Each row is a point on a tangle of strands that fork, close into loops and nearly touch. The rows are in no order.
In the rows, 128 means zero.
Points whose rows are less than 115 apart are linked; no others are. Some points are linked to none.
paf: [135 122 109 102 133 153  76  89 208 126 104 155 107 149 167 141 126 130
 155 120 154 123 164 128 112  98 164 206 180  91  98 129 135  93 147 173]
Mubi: [156  74 111 111  98 138 159 114 129 144 128 123 171 139 140 158 194  73
 154 127  42 117 112  91  96 128 131 117 138 150  53 123 134 146 128 163]
nole: [ 95 142 140 108 186  38 148 170 123 104 109 133 109 132  92 140 119 143
 149 171 150 135 118 117 185  64 147 188 111  76 184 144 148 117 109  90]
zisup: [ 88 109  98 152 203  82 106 119 144 115 127 167 145 101 141  82 107 168
 153 200 106 134 153 160 169 141 137 138 150  62 173 158 174 122 135 143]
vun: [165 153 117 138  96 158 161 138  82 142 115  90 125  94  92 135 143 119
 114 112 138 129  89 117 114 151  79  47 112 209 105 129 117 147 123 117]
filez: [117 192 143 100 149  80 123 155 131  93 125 119  99 162 102 149 120 148
 166 122 205 133 111 113 166  53 136 201 109  78 156 128 118 107 122  91]
zele: [100 159 164 110 136 121  97 119 154 118 146 149 138 164 156 120 113 135
 127 114 156 164 139 133 123 107 147 162 117  60 137  91 120 128 143 113]
ker: [124  86 101 150 170  95 139 115 144 140 122 164 178  78 151 128 121 111
 126 176  94 118 141 145 132 159 138 115 133 126 138 144 181 143 111 116]
zizog: [ 97 109 143 133 158 132 152 141  64 126 153  94 146 125 104 118 112 126
  97 140 114 151  93 127 115 166 124 105  87 156 155  92 124 150 143  92]
vuda: [116 114 124 137 132  90 115 113 167 135 120 169 150 113 150 138 124 119
 135 140 130 140 154 130 132 105 138 157 127  84 125 135 154 137 118  98]
Kimiv: [141  71 111 111 114 151 134 103 145 156 137 136 144 144 127 146 173  78
 142 129  44 142 110 103  98 123 160 156 145 139  61 129 130 150 149 161]
Fas: [167 105 110 113  60 138 180 131  80 109 130 101 167 156 151 149 204 122
 165 106  59 111 109  72 100 129  99  59  99 163  69 120 129 134 134 171]
Beko: [120  56 107 103 144 151 132 115 147 161 148 154 154 136 123 154 147  82
 141 151  36 148 113 109  99 103 169 187 142 111  74 114 154 150 145 149]
Fezut: [178 157 136 118 110 149 125 181 127 166 107  83  47 119  70 133  72 140
 113 100 193 115 118 132 155  99  93 121 133 170 153 149  70 124 100 132]
Bisi: [183 172 118 130  86 166 138 159 131 165  99 116  59 105  71 119  97 139
 118 110 173 119 109 134 149 106  86  69 151 185 143 151  76 145 112 136]
Fam: [163 162 124 130  76 115 124 116 158 131 106 148 109 119 116 126 127 127
 143 103 164 130 127 133 143  99 108  93 138 130 128 148 109 155 120 105]
seve: [128 148 126 141 130 125  86  94 174 121 127 155 123 122 159 111  90 131
 121 119 168 111 173 167 115 154 151 156 161  96 132 149 139 110 119 135]
lod: [173 140 123 115 113 126 160 145  90 146 107  99 105  94  78 145 107 121
 125 118 151 131 101 117 129 122  92  93 108 192 130 136 111 161 112 104]
bano: [105 138 139 119 148  95 131 143 116 116 141 121 123 137 104 121  92 139
 130 138 153 158 118 129 141 119 139 144  97  98 167 117 130 150 128  83]
Sef: [102  92  92 153 193  76 131 114 139 129 118 167 160  83 141 100 116 139
 143 198  92 125 134 151 163 147 132 120 142  98 161 152 183 139 121 121]
zalep: [147 196 136 142  82 145  84 107 184 117 115 142  82 138 151 110 106 146
 141 100 204 106 141 155 133 134 121 113 166 119 123 145  86 104 119 147]
sur: [ 97 102 118 109 157  57 174 139  79 104 122 142 161 111 111 139 116 133
 151 168  87 152 100  97 147 100 122 138  87 105 155 120 176 147 109  78]
zuda: [ 92 184 148 146 138 140  85 122 131  88 152 122  91 136 142  87  71 141
  92 129 193 111 152 180 115 182 145 155 158 106 169 132  96  87 122 133]
tonuv: [127 185 139 160  80 176 101 118 149 129 133 131  71 133 130  85  86 131
  96  97 189 110 134 161 128 161 114  98 159 153 127 153  82  98 124 136]
rin: [147 100 131 112  62 145 128  97 161 153 118 142 111 155 151 126 175 114
 150 105  88 130 133  97 136 117 152 114 143 124  92 128  91 151 149 161]
kobu: [130 114 141 140 119 149 163 139  66 114 158  68 189 143 139 160 193  97
 104 111  79 140  92 109  78 172 100  67  96 185  70  93 140 109 140 135]
val: [105 106 112  99 177 161  75 101 192 123 118 159 123 144 159 142 105 140
 140 147 137 139 176 123 104 106 174 233 168  74 112 117 159  90 152 175]
kot: [142  86 140 103 168 113 155 170  74 163 119  55  89 111  81 141  80 143
  98 131 144 116 118 122 148 136 111 128 104 183 177 114  97 137 114 116]
zuz: [134 150 131 101 106 144  76  86 205 123 103 150 110 157 181 128 135 144
 158 110 180 120 152 137 126 104 153 172 177  82 106 122 105  84 137 176]
tesan: [168 118 128 126  84 158 172 136 101 123 128  78 162 157 144 152 232 101
 139 111  61 108 106  87  95 156 103  40 119 190  59 117 120 121 139 187]
Sud: [138 119  98 119  88 169 150 141  32 120 132  59 133 133  86 123 143 164
 128  80 111 140  64  79 113 125  80  97  58 185 106 108 121 130 148 129]
vil: [115 176 138 115 116  85 105 123 163  99 123 152 124 159 136 142 142 143
 162 124 186 136 118 119 159  58 123 182 126  68 131 130 128 112 123  88]
Muta: [177 147 119 126  44 125 151 126 143 132  95 162 106 121 127 127 171 147
 161 106 132 118 131  93 154  93  99  64 129 136 136 146 108 168 118 126]
moro: [167 106 123 100 141 133 171 162  61 160 114  50 104  91  70 159 107 141
 107 110 141 126 101  99 125 136  92 111  94 212 138 113 114 136 107 121]
vuz: [139 195 128 129 112  79 102 128 182  95 103 167 115 137 139 146 162 139
 173 124 208 116 123 122 160  36 111 179 151  85 125 151 128 105 106 103]
vedub: [142 117  79 162 179 120 108 111 160 112 117 173 134  87 144 101  99 161
 134 149 126  77 213 176 138 167 138 154 186 112 172 166 198 113 102 142]
Pudut: [101 191 147 135 149 117  89 133 149  95 140 120 104 141 135 105  82 143
 127 136 202 125 135 165 124 147 142 163 133  88 163 129  98 106 121 121]
sirud: [105  78 160 117 154 135 155 128  90 139 164 132 198 141 144 137 150  96
 107 137  45 154 117 123  99 153 146 120  96 123 114  80 148 142 139 124]
zovu: [121 198 144 138 126 135  92 147 146 108 137 103  68 146 112 115  75 146
 128 113 222 123 114 152 139 127 132 152 130 111 149 133  77 106 123 116]
nogel: [103 103 157 126 134 146 145 128  86 132 163 120 171 148 134 120 134 110
  98 120  89 161 118 128 103 157 132 106  88 131 124  85 127 145 145 106]
bizep: [101 167 137 159 141 133 110 132 116 100 150 118  81 122 122  78  61 127
  86 139 173  97 144 176 128 188 132 138 158 139 177 154 105 106 119 125]
bivo: [169 165 113 124  35 131 146 146 137 126  96 142  75 135 115 127 155 177
 174 100 158 105 114  83 180  80 102  72 113 134 156 141 101 161 123 120]
bigu: [123 114 126 127  75 191 141 138  47 123 151  79 136 159 103 106 161 156
 118  73 100 145  82  97 115 122  79  76  61 174 111  94 108 133 158 123]
vunan: [112 139 172 108 103 141 110 121 126 132 148 143 134 177 148 120 122 134
 133  87 121 169 136 119 118 104 141 140 110  89 124  92 107 139 161 114]
dov: [121 129 101 163 179 112 106 113 130 105 126 150 125 100 129  71  87 159
 125 160 130  81 183 193 143 193 139 137 185 109 183 161 175 116 114 144]
bav: [173 113  98 110  38 117 186 127  80  98 109 128 159 127 151 148 194 135
 179 111  70 107 118  64 119  97  84  72  97 147  92 138 137 151 126 146]
let: [146 176 140 129 112 141 111 164 135 138 122  88  49 140  82 127  73 139
 127 101 210 121 112 136 148 108 108 137 129 141 152 137  67 120 121 119]
vofu: [119 152 123 159 154 110 121 123 129 106 130 136 105 104 123  80  75 139
 103 155 155  91 155 185 133 192 140 137 171 124 181 161 135 129 110 129]
sema: [ 99 120 129 105 145  49 164 149  98 101 106 145 132 119  95 150 118 131
 144 151 123 140 106 102 167  62 124 173  95  97 166 141 172 138 100  72]
kete: [105  61 146 103 161 137 141 126 116 150 155 154 180 141 146 142 144  94
 129 150  33 158 126 106 101 126 162 160 115  96  98  93 158 145 133 136]
geta: [ 88 103 135 138 175  98 155 131  88 123 146 119 154 114 116 104 105 128
 115 174 102 146 103 141 138 170 134 105 110 128 168 109 136 158 142 101]
Rilos: [106  59 102 118 174 143 112 109 170 158 137 170 140 124 140 147 117 104
 132 159  64 145 156 116 109 112 176 197 149  94 101 123 167 133 148 145]
Donit: [157 205 119 134 106 119  77 109 202  96 106 158 106 127 161 129 127 150
 166 117 219  98 143 160 135 102 125 153 170  97 122 154 110  89 101 145]
ravek: [126 153 115 142 133  87  89 120 203 104  90 183 135 115 156 155 159 139
 151 134 182 109 154 136 146  41 113 190 163  80 118 156 154 100 103 101]
beg: [ 97  93 126 124 169  76 163 128  92 119 142 138 177 108 126 128 125 128
 135 171  76 154 104 119 134 145 130 114  95 110 150 104 163 153 123  88]
Koraf: [150 108 150 115 172  90 149 189 103 157 115  77  79 108  83 140  68 136
 112 145 166 111 148 145 158 130 122 141 128 157 194 137  87 130 107 129]
Rosi: [ 93 130 111 147 172  86  88 132 194 102  99 188 140 105 157 153 147 148
 138 167 158 115 168 135 151  60 128 203 149  59 127 149 178  92 105 101]
Bogaz: [129  74 113 137 152 107 145 111 130 143 137 141 197  95 153 149 147  91
 126 161  69 130 133 118 111 154 138 117 123 135  98 121 170 142 113 120]
digof: [161 137 128 147  71 158 147 119 110 149 119 113 133 117 126 123 164 111
 120 108 116 124 112 124 117 151  98  45 122 190  93 136 106 149 125 128]
pavi: [155 155 129 124  95 112 138 137 121 137 111 122 100 118  86 131 103 124
 138 112 169 134 110 124 140 113 111 109 119 150 137 139 110 154 117  93]
vozoz: [153 106 101 104 117 150 155 153  33 139 126  41 114 109  75 140 126 158
 123  87 121 126  73  77 114 132  83 118  69 207 113 112 127 127 121 128]
Vosi: [114 161 154 108 187  50 140 178 133 107 112 114  96 144  90 164 124 143
 155 152 191 115 134 119 185  48 150 206 118  86 182 151 125  99  99 108]
rudep: [203 178 105 121  74 161 164 153 126 150  93 131  80  96  77 129 136 155
 129 107 152 122 104 116 149 101  84  41 146 182 146 145  86 167 109 138]
Zonim: [144 109  98 153 154 130 101  97 178 130 120 163 134  96 154 119  92 131
 117 131 137  87 202 167 121 161 151 162 169 117 135 155 181 113 112 143]
vek: [123  79 128 138 142 180 136 105 131 156 151 112 156 134 140 146 161  64
  77 127  65 124 119 158  97 192 164 132 145 186  84 146 136 109 146 165]
zudep: [ 86  71 110 131 188 121 104 110 167 143 134 177 145 120 161 129 113 134
 131 170  89 135 180 130 130 131 173 185 145  73 134 131 173 120 145 149]
menem: [143  74 120 121 128 185 134 114 129 150 146 108 150 152 120 150 181  58
 109 131  41 135  88 136  88 163 166 137 142 179  57 135 129 134 151 180]
suvem: [107 136 193 109  83 188 112 125 108 148 148 141 113 187 144 113 145 144
 120  67  90 161 127 112 119 102 140 114 111 116 116  79  89 139 176 149]
pofo: [150  84 122 123 117 116 160 118 117 137 134 118 198 121 148 165 178  78
 139 133  56 132 117 101  92 146 119 106 119 150  61 114 159 137 117 134]
Noter: [148 102 140 129 116 158 156 133 106 137 145  74 179 145 139 168 209  72
 107 115  64 130  98 116  84 177 120  72 123 193  57 121 134 111 138 169]
peduz: [ 82 147 161 114 170 107 111 142 122 111 152 151 145 148 135 109 104 148
 126 148 133 165 131 131 133 118 148 155 107  57 175  89 144 148 144 103]
vel: [ 82 119  99 143 198  94  85 129 184  98 113 178 144 108 168 132 130 161
 144 184 149 123 185 135 147  93 146 193 145  47 148 145 182  89 117 129]
vited: [ 88 150 157 122 168 127 119 160 102 118 151  96  97 146 101 107  77 144
 106 130 165 150 113 143 134 129 139 150 103 103 187 102  94 144 146 101]
dud: [111 119 156 126  69 202 127 132  73 140 151 109 127 178 126 103 158 145
 119  64  92 155 116 105 120 114 108  77  84 148 117  85  86 136 170 135]
vup: [175 139 122 137  49 159 156 122 142 153 102 144 118 116 138 122 175 128
 143 106 111 108 129 110 138 134 108  32 133 165 108 146 101 162 124 149]
fofa: [113 149 147 160  92 168 107  97 134 135 150 133  99 134 141  94 102 108
  78 103 155 122 145 163 122 168 133  99 142 152 120 143  93 101 137 127]
Riges: [116  86 131 139 141 156 130  93 140 158 148 133 156 126 153 123 128  88
  81 126  89 122 146 161 109 193 163 128 143 154 106 140 135 122 141 150]
Luzu: [160 156 118 148 130 138 169 152  67 124 131  69 161  86 102 163 160 111
 112 122 123 126  80 102  91 171  85  58 109 214  95 118 144 134 124 123]
dagu: [ 86 148 168 143 136 156 108 135 106 122 164 114 110 151 120  99  90 131
  84 114 152 152 118 148 115 137 130 125 100 121 160  99  96 138 157  98]
rar: [ 99 115 151 143 129 155 115  99 139 145 155 142 137 141 153 109 109 106
  80 116 124 139 151 167 110 171 155 129 133 126 125 127 117 117 145 132]
Nove: [131 120 135 148 139 128 157 133  86 128 146  90 186 104 133 154 159  94
 106 137  95 131  94 123  95 186 113  69 105 185  95 108 147 128 125 112]
Vezi: [ 89  99 102 143 196 100  94 117 170 115 124 171 146 114 167 111 111 162
 142 181 123 126 186 152 144 138 154 175 150  59 160 140 177 109 135 142]
motu: [143 151 138 125  84 150  88  90 192 137 113 149  92 153 169 111 130 141
 137  94 168 115 152 141 137 130 143 125 173 110 105 134  91 107 139 167]

A piece is two or more points that can be reached from each other along the links. Count, over all rows, the pieces, the separate loops (a circle has one, a figure eight two, a Y none), the forks (points with three links) and the tips (points with one).
pieces: 3
loops: 3
forks: 8
tips: 8

How many points has the smallest loop of links through each point below? Write none if it is on no loop.
vup: 7
sirud: 20
Mubi: 11

A fork is a point with three links, a tip a point with one. Leave the first point through the second and follow the links. Name the first fork or tip that comes.
vited; bano: moro
Mubi; pofo: Vezi
zisup; Sef: Kimiv
bizep; zuda: rudep
bav; Fas: vun
